Each row is a point on a landscape with many valleys, with its height.
A ball rolls from a point to whichever of its 4 nearest points has the largest drop for the distance, and stops where none of them is lower. Distance is the straight distance between rows; heights are no part of it.
<489> height 61.1: [ 88 100 145 127 135 152  87 126 136 151 124 143 104 175 116 119 155 111
 137 117 159 123 121]
<507> height 39.2: [ 93 114 149 134 131 178 118 143 164 136  85 111  87 184 123 122 149  95
 122 110 200 124 116]
<456> height 21.0: [143 138 156 134  87  85 112 103  94 115 174 129 154  95 117 158 148 164
 133 160  89 142 134]
<990> height 7.7: [146 118  92  97 124 139 143 143 103 161 180 170 144 158 122  63  67 135
 157 129 113 137 132]
<90> height 43.5: [122 158  80 126 195 179 137 135 165 133 118 133 130 144 131  93 109 109
 141 122 179 106 126]
<879> height 35.8: [110 129 159 108 147 150  92 143 198 147 141 136 114 126  94 117 111 141
 152 121 117 120 106]
<275> height 32.1: [117 133 166 158 133 131 119 100 176 118  95 112 129 115 120 172 177 123
 119 133 125 117 108]
<504> height 24.5: [115 131  84 115 152 119 160 132  99 140 123 128 129 167 140  99 122 106
 121 120 158 128 156]
<285> height 17.6: [159 145  86  79 131 161 145 147 139 133 164 156 150 124 127  48  51 125
 161 133 105 112 106]
<87> height 44.2: [129 103 166  80 125 148  69 184 182 160 168 150 125 129  75 117 102 149
 175 117  83 125  99]
<581> height 54.5: [109  97 177 141  54 102  92 116  92 170 162 154 115 150 108 151 186 143
 144 140 115 138 123]
<22> height 38.6: [ 96 109 180 166 137 181 153 147 189 119  30 102  92 146 161 199 196  92
 109 127 168 126 105]
<327> height 45.8: [ 96 103 166 142 118 143 107 117 130 138 108 129 104 145 121 137 161 114
 127 126 155 123 113]
<624> height 37.4: [133 121 164 104 104 136  90 149 149 144 173 151 143 129 101 110 123 153
 154 136 103 125 101]
<653> height 23.7: [189 140  92 112 108  83 155 129  84 117 158 129 149 102 143  96  74 140
 123 143  80 150 153]
<83> height 18.7: [171 103 137 103  88 142 119 164 113 160 202 164 160 151 125  73  67 155
 163 131  94 126 118]
<735> height 11.8: [174 115 119  84 120 159 115 189 143 142 198 168 159 114 110  66  54 160
 170 130  85 119  98]
<923> height 41.3: [125 139 155 163 127 103 136 102 113  90  81 108 139  73 144 197 164 145
  80 141 112 130 128]
<968> height 48.8: [122 130  99 184 156  81 183 140  69  76  57  88 102  97 161 203 173 134
  57 112 114 147 146]
<862> height 45.9: [121 140 122 118 121 105 130 111 106 135 128 122 131 117 129 120 145 129
 119 126 145 121 126]
<100> height 16.4: [163 111  64  92 115 127 148 148  84 164 179 144 139 170 149  49  70 102
 144 118 129 141 159]
<918> height 21.7: [175 121  74  99 107 100 176 136  76 138 178 140 142 141 147  70  54 121
 134 138  93 139 164]
<471> height 41.7: [125 127 142 133 119 125 107 118 157 145 137 139 135 123 103 134 149 134
 137 131 120 118 111]
<85> height 48.6: [102 148 168 147 173 189 134 131 236 115  53 101 107 149 118 174 143 101
 127 125 154 100 114]
<980> height 36.1: [163 127 132 119  93 102 130 127 100 122 168 140 150 106 128 123 114 163
 145 147  86 149 116]
<864> height 39.0: [140 127 104 118 102  79 134 116  73 126 159 138 139 103 143 121 126 131
 118 148  96 150 151]
<107> height 33.1: [144 145 119 138 123  69 135  99  83  91 142 128 153  66 126 144 118 158
 111 132  89 144 135]
<900> height 14.7: [152 144  45 114 160 119 175 122  86 139 130 142 145 132 159  69  78  98
 124 137 133 125 180]
<287> height 47.8: [128 109 133  81 147 172  72 193 182 157 172 152 126 150  85  84  77 147
 168 102 118 114  98]
<273> height 51.1: [ 96 106 152 168 105  94 146 116  69 135  72 109  94 138 160 180 219  99
  78 123 150 133 130]
<526> height 28.1: [ 87 103 205 121 123 161  85 132 209 161  90 119  88 144  82 179 171 119
 129 112 121 112 117]
<668> height 43.6: [112 115 106 106 105 142 107 135 116 160 172 158 126 169 121  91 109 122
 158 122 143 140 128]
<562> height 22.9: [144 155  75 148 160  95 164 118  95  85 111 108 131  91 160 134 110 126
  91 132 130 132 160]
<1007> height 24.4: [ 90 109 191 118 132 165  70 138 212 152 117 122  81 153  78 159 162 133
 152 113 113 116 117]
<932> height 25.2: [ 82  79 196 125  96 133  62 129 155 173 129 154  79 187  84 150 174 121
 137 104 137 120 106]
<929> height 38.8: [112 123 158 181 137 146 169 133 144  95  47  86 121 117 152 199 194 104
  94 132 157 130 110]
<387> height 33.6: [128 149 144 136 127 136 114 123 154 111 128 116 148  97 121 131 134 139
 132 145 126 128 110]
<390> height 21.2: [161 149  79 127 134  93 159 104  84 103 136 118 139  88 146 116  92 131
 118 139 109 137 155]
<460> height 20.0: [153 163  47 124 160  92 179 119  91  93 120 116 143  99 158  93  73 119
 106 130 121 139 161]
<566> height 73.0: [108 102 164 123  88 119  99 132 109 163 174 155 129 147 105 112 147 135
 148 126 119 131 113]
<354> height 75.2: [ 96 100 141 115 102 151  75 162 139 158 167 168 100 188  94 101 123 139
 158  87 148 143 110]
<779> height 36.3: [155 147 126 125 109 104 137 114 106  95 149 137 160  84 133 121 116 143
 123 147  98 127 140]
<400> height 8.0: [141  82 106  85 113 165 103 195  93 188 192 164 134 187 113  70  51 129
 183  94 136 132 112]
<861> height 19.0: [126 138  64 130 145  75 162 123  71 119 111 115 111 129 165 116 107 113
  97 123 139 131 180]
<196> height 39.1: [111 133 191 172 138 165 147 120 205 104  48  97 113 122 129 220 188 114
 115 132 136 108  89]
<555> height 34.4: [130 152  97  97 164 174 125 140 162 136 131 138 133 143 114  79  90 137
 156 131 149 123 110]
<939> height 7.3: [112 158 124 144 199 167 164 131 192  98  79  96 132 113 135 145 128 128
 126 139 174 107 115]
<937> height 38.7: [147 105 154 135  63  70 117 113  67 141 180 136 141 120 125 153 141 153
 128 152  96 147 138]
<606> height 26.2: [208 138 109  91 101 124 134 140 105 110 188 138 176  85 131  80  57 158
 151 141  83 128 121]
<463> height 37.2: [ 95 117 188 163 128 150 142 125 161 134  66  97 104 129 143 203 204  88
  94 119 164 113  98]
<23> height 20.5: [106  97 208 112 124 147  38 160 199 175 147 133  69 146  54 172 142 148
 162  98  77 119 110]
<272> height 49.9: [135 171  79 119 199 191 153 131 195 101 103 107 134 123 132  85  91 126
 152 134 181  99 118]
<98> height 62.3: [ 99 104 150 151  90  83 125 102  51 150 133 117 112 142 148 165 200 119
  98 133 131 131 143]
<449> height 19.3: [143 127 125  99 115 138 127 136 124 138 181 155 159 130 126  92  96 139
 153 145 106 128 113]
<353> height 9.5: [157 178  76 124 174 152 151 102 159  76 109 113 153  87 145 100  96 145
 132 139 144 132 141]
<631> height 59.3: [128 128 112 160 107  52 134 111  61 112 110 123 110 123 161 162 156 137
  87 119 117 146 163]
<931> height 51.4: [119 128 143 167 111  81 134 110  71 126  85 108 110 108 140 184 190 125
  78 120 121 139 146]
<850> height 54.1: [109 144  38 113 192 179 164 135 136 134  99 129 121 185 150  65  75  86
 128 112 208 114 156]
<889> height 23.0: [190 144  81 111 137  81 159 111  77  90 154 124 161  78 147  96  62 137
 126 132  83 144 152]
<428> height 24.0: [172 166  83  95 173 159 139 132 161 106 139 133 161 103 142  82  66 141
 150 140 136 116 123]
<665> height 26.8: [117 140 133 151 158 159 141 136 166 101  72 108 134 110 143 145 159 116
 115 135 167 118 125]
<160> height 18.1: [137 110  84 105 131 166 113 157 117 155 174 155 127 187 127  46  85 106
 150 100 167 145 127]
<245> height 46.0: [ 95 138 102 121 167 182 131 146 149 136  92 132 103 186 131  89 135  83
 138 110 204 108 124]
<417> height 31.5: [ 96 126 197 142 126 154 108 126 187 136  73 116 105 141 116 178 179 113
 120 127 129 113 112]
<587> height 47.4: [102 117 111 161 148 141 177 139 102 121  72 105 102 159 166 148 178  98
  94 125 192 123 142]
<45> height 9.2: [ 82  77 212 117  93 141  51 148 172 186 148 141  82 170  79 162 154 132
 161 107 103 134 104]
<158> height 19.6: [154 168 100 129 160 113 157  95 125  91 130 109 150  78 140 107  92 148
 129 136 129 128 127]
<1029> height 30.7: [ 94  69 186 106 114 153  54 172 173 178 146 150 100 177  68 138 129 136
 164  98 110 131 108]
<10> height 24.1: [182 113 108 101  77  79 153 140  77 142 196 148 165 126 145  94  64 138
 131 131  74 139 161]
<248> height 42.8: [111 129 108 172 135  99 164 126  89 103  72  99 119 124 163 161 189 115
  79 126 164 131 137]
<793> height 27.4: [108 117 217 132  92 121  59 118 185 146 141 126 120 119  89 177 171 153
 141 137  68 117  99]
<724> height 27.2: [128 163 136 155 157 137 134 107 174  75  91 106 144  88 129 151 150 133
 124 126 142 114 120]
<679> height 41.2: [ 93 144 148 134 158 188 111 135 198 136  87 112  93 151 114 125 146 114
 131 121 168 111 108]
<86> height 36.0: [130 145 111 152 157 120 173 123 112 102  74  99 145 104 147 159 162 121
  92 129 162 120 137]
<905> height 43.2: [114 118  85 133 125  63 157 107  65 129 103 122 100 134 164 144 149 106
  90 122 137 136 167]
<168> height 24.2: [172  90  91  97  78 104 156 145  63 170 205 150 159 167 146  72  65 125
 130 129  93 141 166]
<649> height 19.4: [163 138  62 126 137  74 169 122  79 121 138 132 132 115 160 100  84 126
 114 122 111 140 183]
<1022> height 39.7: [117 137 167 187 148 137 157 108 146  80  46  91 127  98 139 226 189 111
  86 139 134 125 106]
<477> height 39.9: [129 110 182 133  53  98  95 108  98 126 179 141 132 123 122 155 161 148
 136 152  99 145 118]
<801> height 29.2: [134 144 113 142 123  89 143 102  83 111 136 128 142  98 142 130 128 132
 109 136 114 129 146]
<961> height 28.8: [106 127 185 126 142 158  87 126 201 142 114 125 113 132  94 157 147 133
 150 128 112 117 113]
<443> height 27.3: [147 145 130 103 128 142 113 124 161 118 156 145 155 114 112  86  88 132
 155 135 101 130 110]
<210> height 35.6: [120 120 170 141  87 106 112  91 116 123 137 126 147  90 118 168 173 144
 130 145 108 136 114]
<534> height 34.3: [ 94 122 171 140 139 166 129 127 181 136  74 119  88 160 130 163 173 109
 112 123 170 121 111]
<14> height 48.7: [102 126 110 134 137 130 145 119 109 145 115 121 113 158 141 112 150 110
 113 126 176 122 140]
<169> height 40.4: [130 134 151 170 110  84 112  91  99 102 118 108 144  73 122 187 168 149
  96 140 104 138 121]
<514> height 38.1: [121 147  98 116 156 149 139 109 130 121 136 132 133 120 141  98 117 128
 133 130 151 116 130]
<915> height 26.7: [142 158 102 149 144  94 139 104  97  83 106 112 145  74 149 146 137 145
  97 134 114 134 136]
<347> height 33.2: [148 121 169 146  77  85  94  87  94 113 164 131 155  79 108 184 158 176
 127 151  81 155 112]
<267> height 34.6: [139 130 122 107  98 106 131 116  88 135 176 152 150 124 120 110 114 134
 138 139 119 144 139]
<871> height 26.4: [132 141  66 103 157 166 148 123 121 145 145 143 136 158 122  50  77 106
 149 115 163 135 142]
<358> height 37.5: [ 98 139 118 145 158 152 153 127 141 111  86 107 125 146 152 138 149 103
 108 121 178 107 135]
<616> height 31.0: [119 157 123 120 175 176 120 136 205 113 108 120 133 128 107 129 109 120
 153 127 132 102 112]
<803> height 26.5: [164 166  78 138 160  85 147 101  81  67 107 108 135  52 154 141  89 150
 105 133  94 142 150]
<818> height 52.2: [140 101 122 119  76  99 133 140  82 151 185 142 136 161 139 120 110 133
 148 138 119 149 150]

Where does a ball stop that starts at each point below?
<22> => <45>
<273> => <939>
<507> => <45>
<196> => <45>

Call two points neighbours if one is among the 4 nearest of the other. Go from one point of each pair to the other, from neighbour to neighbour, staying as low as possible. Name the highest point that can't be avoided.
<900> and <456> => <980>
<861> and <353> => <390>
<939> and <45> => <275>
